Points on a hilly landscape, in no order, each with its height.
From any point a climber steps to the highest of the 2 points nearest to it. It stops when none of these is higher. Distance is the straight distance between rows; heights are no part of it.
tuvi height 201: [ -4 -30 -15  24 -14   1 -24   6  14   7  -5  27 -25 -14  16   9 -11 -15
 -15   6]
barav height 257: [-17   9   4  43  19  30   0  -7  -4 -28  26  18  -3 -13  16  19 -33   2
 -24  -5]
Mos height 298: [  3  19  -6 -45 -26 -31   2  -7  -3  46 -18 -25  31  14 -47 -23  42  56
  45 -13]
zaka height 353: [ -2  61  28   4  49  22  34  -2 -15 -32  -5 -19  10  12  15  -6 -16 -25
 -31   9]
Neb height 226: [ 13  44 -12 -17   0 -24  20 -13  -7  23 -21 -29   3   3 -22 -28  45  33
  29   4]
dov height 457: [  7   5  18   9 -20 -13  16  13   3  31 -22 -16  23 -11   0  -7  31  21
  13 -31]
sofu height 430: [-12 -26 -16 -10 -18 -30 -20   2  -2  10 -18  -2 -17   9   5   1 -22 -16
   0  12]
Duta height 322: [ -2   9   9  13   3 -34  -1   4  -1   2 -23   0  20 -12 -34 -12  21  13
  17   9]
govo height 375: [ 16 -18  16  10 -33  -4  -1   1  -4  41 -10 -14  -7  -4  -7 -15   9  -1
  26  -3]
Tezu height 336: [ -3  -7   5 -56 -42 -14  -3  14  -3  44 -33 -12   2   0 -25 -35  35  32
  63  -6]
vune height 217: [ -2 -17 -17  25  -4  26  -3  -3   5 -21  23  19  -3 -24  19  26 -25   2
 -37   9]
zem height 279: [ 18   0  15  20  29   5   1   0   9 -23  15 -19  -7  -9  16   1 -27 -12
 -31  13]
tor height 520: [ 20 -41  28 -31 -50 -15   4  19 -11  23 -50   1  12   9 -25  -3  40  10
  36 -20]
suvag height 186: [ 30 -43  12  18 -19  -6 -10  -5   0  32   0  29   0  24 -29  14  16 -13
   3  -2]
Nup height 272: [-19  31   1  22  21 -19 -19  -5   9  -2 -16  -6  -4  -9   9  -9  -4 -10
 -12  22]
Nok height 228: [ -2  23   7  17  37  28   6   0  11 -32  10 -16 -12 -13  49  16 -18 -10
 -29   9]
gesav height 317: [-10  66  47  -9  74  48  26  -8 -25 -32   7 -14   1   0  28   3 -35  -8
 -23  14]
zati height 482: [ -8 -25 -15  28  12  17 -17 -22 -14 -23  30  15 -25  18  18   9 -41   8
 -15   5]
Bez height 519: [ 20  36  18 -20   4 -23  33  20  17  14  10 -34  26 -23 -16  -8  15   7
  26 -16]
podav height 411: [  6 -15  19 -61 -32 -26 -14  26  16  44 -21 -12  41   0 -42 -46  69  33
  61 -25]
kasi height 612: [  0 -79  21 -12 -50   2 -30 -13 -14  23 -28  30  -3  15  -3  39   3 -16
   9 -12]
Biti height 211: [  6  25  -3  -2   2 -25  26 -10 -13 -13  -2  -2   2  14 -11  16  -6  -9
  16   4]
Rega height 245: [ -2 -35   0  10 -23  -3  -5  11  14  25 -20  25 -28 -17   1  -1 -10 -13
  23   0]
Mapo height 340: [ 14   0  11  -8 -40  -3  21  26   8  48 -17 -13  -2 -12 -28 -32   6  17
  29  -6]
muzot height 305: [ -7   0  10  47  -2  18   5  -8 -10 -15  14 -11   9  -9   7   6 -22  -2
  -7  -9]
duno height 291: [ 11 -39  17 -21 -45 -10  -4  12 -25  43 -30  38  28   7 -25 -13  46 -27
  38 -26]
zazud height 621: [  4 -61 -37  12 -12  19 -33 -19  20  -1  25  47 -14  20   4  32   4 -13
 -29  10]
lezug height 165: [-19 -34 -40   2   4  24 -24 -20  12 -27  44  33 -14  18  36  41  -8 -19
 -37  -4]
Lubug height 121: [-20 -20 -30   3  13   8 -18 -14  23 -19  20  14   4  12  30  21 -29 -27
 -43   2]
mogem height 318: [-20  10  -6  -5 -48 -13  12  -5 -13  19 -40  -4  21  -4 -14 -16  21  -5
  15 -13]
Miro height 249: [ -7  23  21  18  74  46 -14 -12   2 -46  20   4  -9  -8  53  37 -19   2
 -54  15]
Mubab height 180: [-10   1  -4  19  -9 -11 -24   0   8  -3 -11   6 -15 -36  11   0 -16 -12
  -1  10]
bagok height 550: [ -1  34   3   7 -12  -9   6   3   4  26 -19 -20   9 -27   2 -26  14  28
  28 -12]
ved height 275: [-18   6   5  20  13 -18  -3 -17 -10  -5 -11 -10  27 -10 -25   3  -8   8
   5   4]
ful height 372: [  7 -23  24 -75 -37 -33  -8  24 -12  28 -33  -6  27  12 -50 -24  63  17
  55 -20]
Tede height 93: [-33 -10 -34   0  50  55 -45  -7  30 -63  58   8 -13  16  44  34 -14  18
 -66  -1]
Rol height 14: [-12  -4 -26  27  19  28  -8  -1   5 -40  21  28 -23  24  41   4 -15  -5
 -57   8]
Zovib height 31: [ -5  14 -18  23  41  52   3   3  19 -50  30  19 -15  16  30  25 -22  -2
 -72  16]
Vefi height 35: [-16  18 -17   8  60  85 -17 -17   5 -66  53  21 -19  11  52  33 -17   3
 -60  12]
rara height 209: [ 15  32  25  14  16  -9  10  16   3 -10  -6 -34  17 -35 -11   0 -10   4
 -16  15]
bati height 337: [  8  20  -9 -61 -15 -30  18  23  10  31  -7 -21  25   0 -39 -34  37  55
  59 -23]
fibi height 212: [ 28  -4   2  17  -8 -26  -4  -5   7   9  -1  23 -23   4 -11  23   8  -4
  -8  15]
givi height 94: [-17 -21 -18   7  12  22 -27   0   9 -39  42  -3  -1  11  55  17 -42 -17
 -45   1]
mani height 184: [  6 -10 -14   3  -5 -37   8 -10 -22 -15   5  11  -8  27   9   8  -9 -15
  22  -1]
gebu height 54: [-24  -6 -14  23  40  37 -37  -4  32 -58  44  22 -11  19  36  26  -9   4
 -75  18]
ged height 365: [ -5 -10   8  -6 -21 -25  14  14   1   6 -38  -9   8 -22 -46 -14   7  19
  20  -3]
Mag height 333: [  1  11 -25   9   0  -3  -6  -9 -17 -10  10  -2  -8  11  29  16 -35 -15
 -20  10]
Dozug height 556: [ 16   0  20 -18 -12 -27  21   8  16  18   7 -28  12  -7 -30 -14   3   1
  35 -18]
dise height 300: [ -9  65  -3   3  16  -8  23 -15 -19   0 -17 -30   3   2 -20 -30  18  29
  21   2]
nep height 264: [  4   9 -22  12  23  13   0 -15 -24 -36  42   3  -3   6  30  26 -26 -18
 -29  13]
lonan height 567: [  0   0  -5 -17 -23 -33   4   9 -21   7 -28  -2 -10  11 -15 -33  18  25
  40  -4]
mas height 389: [ -8  -3   7   1 -33 -15   4  -3 -11  -5 -12  -6   5   0 -15  -9   7 -16
  -1  -5]
dilev height 415: [-20 -42 -20   9   3   6   7 -28  11  -2  29  21 -15  25   3  21 -23 -33
  -8 -14]
nele height 390: [  5  33   4 -39  -1 -14  28  17  12   7   7 -29  17 -25 -35 -47  44  58
  51 -23]
tad height 467: [-14  32  10 -18 -28 -27  -2  10 -15  15 -15 -30  -4  -2 -26 -47  12  28
  44  -6]
Popi height 434: [-18  48  11  26  50  12  10  -5  -3 -24 -16   5   1   5   9  -1 -17  17
 -24  25]
Nef height 507: [-11  49  20  32  28   6  21  -3   5  -1  -9   7   0  -7 -14 -13  -9  12
 -16   7]
metu height 671: [  6 -50  -6   5 -33 -14 -26 -10 -10  -1  -3  39 -25  20  19  33  -4  -7
   3  10]
binap height 286: [  6 -36   7 -10 -37 -22   3  38   7  36 -33  17   9  -6 -12 -28  12 -13
  35 -15]
zapul height 605: [ 13  -5  -8 -15  -6 -10  24   3  -1  31  -8 -17  28  -4 -23 -11 -20  -8
  11 -12]
bere height 735: [ -4 -58 -24  10 -16   7 -28 -18   7  16   1  28   4  18  10  16  14 -34
 -27  -2]
domo height 310: [ 12 -24   9 -36 -40  -2  -2  28  -3  50 -35   6 -11   2 -24 -40  18  12
  44 -17]
Lozez height 405: [ -3   5   5 -23  -9 -26  16   6  18  21 -33 -21  20 -35 -37 -23  30  25
  32 -17]
reb height 319: [ 13  59  23  10  14  21  40  -3 -12  -1  14 -19  -2  -8  -2   0 -16  18
  11  -3]
Kef height 587: [-10 -37 -20  21 -15   2 -31 -27 -10 -12  18  27 -19  20  13  31 -18  -1
  -1   7]
Sibo height 490: [ -3 -11  -8 -15 -25 -38 -14  11  -5  17 -40  -8 -12   2  -5 -16  -3  -1
  27   7]
pugu height 315: [ 31 -45  28 -42 -48  -5 -19  29 -20  49 -33  38  20  11 -44 -10  40  -8
  48  -3]
Femum height 648: [-10 -71  -1  -2 -34   7 -25 -14  -5  20 -13  34  -7  25 -16  17   6 -37
  -2  -2]
kegeg height 406: [  2  63  16  -7  39   3  28   5  -5 -10  -4 -36  17 -12  14 -16 -11 -21
 -11   2]
Roseg height 237: [ 19  -2   3  28  14 -15   0  -4  25  -9  21   4 -26   7   0  13 -13 -17
 -23  11]
Serim height 338: [ 21 -32  33 -61 -35 -25  -9  29 -12  44 -36  17  13   1 -42 -12  66 -12
  60  -9]
Kefit height 573: [ 13 -30 -22  17 -14   9 -18 -12 -11  -7  21   8   6   5  10   6   1 -29
 -40   1]
kipa height 287: [-19  44  24   3  66  45   4 -13 -13 -30  29 -10  -3  -2  39   9 -48 -14
 -34  13]
Leso height 285: [  3  53  17  16  48  27  40  -3  -2  -8  23   2   1 -12   5  14 -36  -1
  -5  11]
Div height 234: [  5  10   5   8  18 -12  26  -6  -3  -6  13 -12  -7   4 -33   2  -8   7
  35   0]
tovu height 540: [ -1 -41 -40  18  -1  27 -22 -20  10  13   9  31 -14   9  17  25 -19   1
 -42  16]
demes height 268: [ -7 -47   1 -20 -27 -20  -4  11   3  25 -27  31  -8  -3 -16  -5  11 -29
  32 -12]
vug height 460: [-17 -18  -6  11  -1  -1   5 -11  20  11  12   4   4   5   5  12 -27 -27
  -9 -11]
doto height 196: [ 28 -22  11   8 -20 -39   0   6  -6  25   1  20  -9  22 -25   8  21 -11
  23   9]
Dab height 462: [ -2  59  15 -24  -1 -15  21  17  13  12   7 -37  23 -35 -23 -35  24  29
  30 -14]
gafut height 442: [ 16  -8  23 -42 -28 -26   5  29  21  34 -26 -28  33 -18 -33 -24  43  30
  45 -25]
Kib height 368: [  6  28   4  23  -1  12  24  -6 -12   1  -5  -8  11 -26   3   4 -20   8
  15  -6]
Vinad height 56: [-31   6 -14   3  59  77 -41  13  17 -69  73  21 -23   2  46  24 -17  10
 -66   6]
bib height 108: [-14 -38 -64 -11  16  33 -33 -10  23 -49  53  20 -30  12  47  34  -1 -10
 -50   0]
movaz height 557: [ 30 -42  14 -15 -51 -12   0   6 -15  24 -34  11  -4   3 -18  23  29   0
  21  -4]
Riv height 440: [ 15   7   6  18  -5   5   6   1  -7  15 -15 -23 -16 -22   4 -17  -6  13
  20  -2]
Kital height 486: [ -8  53   7 -22  22 -12  33   8 -12 -16  -4 -42  26  -2 -13 -24   3  -8
  12  -3]
fosa height 361: [-16  36   3  22  38   1  -2  -8  20 -15 -11  -8 -23   3  13   3 -28  -8
 -26  28]
Narat height 478: [  6 -12  23 -21 -45 -24  10   5   6  39 -31 -12  23 -11 -13 -10  48   8
  36 -25]
dakov height 258: [ -4  39   6  19  51  11  19  -3  -7 -41  28  12  -8   9   9  11 -42 -10
 -10  13]
tenu height 238: [ 19  24   6   2  19   0  26  20  -3  -8  12 -22   6 -11   7  -1 -29  -3
 -29  20]
Lun height 210: [  1 -13 -41  13  29  39 -12 -28  -2 -40  44  15 -15  12  31  43 -14  -7
 -38  13]
Ladu height 596: [-17  37   1 -10   7 -15   9  13  -4   3  -8 -27  17  -5  -3 -25 -27 -10
   8  -1]
salu height 394: [ -1  28   3 -13   3 -13  32  -4 -17  -7 -20 -43  10 -18 -30 -28  18   8
  11   0]
zufi height 182: [  4  33  -1  27  22  16  13   3 -11 -21 -12 -12  -9  -7  45  -3 -10  -2
  -4   3]
Fimo height 465: [ 13 -33  -8  17 -17  -7  -1 -11 -13 -11  -5   4   4  12 -15   0  17 -26
 -16   2]
Vopeg height 608: [  9 -33  -3  -4 -48 -10  -7  -6 -12  12 -29  22 -15  10   4  28  11  -9
   2   7]
Gef height 208: [ -1 -26  -5  33   8   5 -16 -11  27 -18  23  17 -25  23   3  18  -8 -15
 -49  15]
mupek height 225: [ -7  42   5   0  30 -17  31  -3  -4 -30  13 -10 -10  21  -3   7 -27 -15
   0  17]
bom height 173: [ 21  15  -4 -19 -19 -16   0  -2 -19  38 -34 -15   4 -13 -33 -31  52  32
  35   4]
Sokup height 391: [-11  13  20 -28 -32 -10   2   6  -5  32 -16 -18   2 -25 -27 -51  34  41
  57 -24]
Reto height 533: [ -5   5  -1  -6   0 -12  12  -5  11  18  13 -26  13   3  -3  -7 -26 -21
  -2  -1]
netin height 154: [-20 -29 -24   4  37  44 -40  -1  23 -52  57   5 -11 -13  53  28 -30  -7
 -53  -3]
kof height 334: [ 16 -17 -24  26 -12   3 -19 -16 -17  29  -9  11   7  15  21   3   7   3
 -12   4]
gekim height 215: [ -9   6   2   6  51  45 -15  -3  17 -48  41   4 -12 -16  57  25 -20 -16
 -44   5]
Ziv height 420: [ 11  10 -14  20   1 -12  -5   2 -14  16   9   8   7   9  12   1 -18   6
  -8   3]

For each start below, name the point where the climber stops.
tuvi | lonan
mupek | bagok
Mos | zapul

Call two points neighbours if one is among the 2 nearest of the other. Go from one point of each pair to the other, from neighbour to neighbour, staying as high as possible. Name the lowest point that can't be avoided.
Ladu, bere | dilev
Ladu, zapul | Reto
zapul, Ziv | kof
bagok, bere | dov
metu, bere | Vopeg
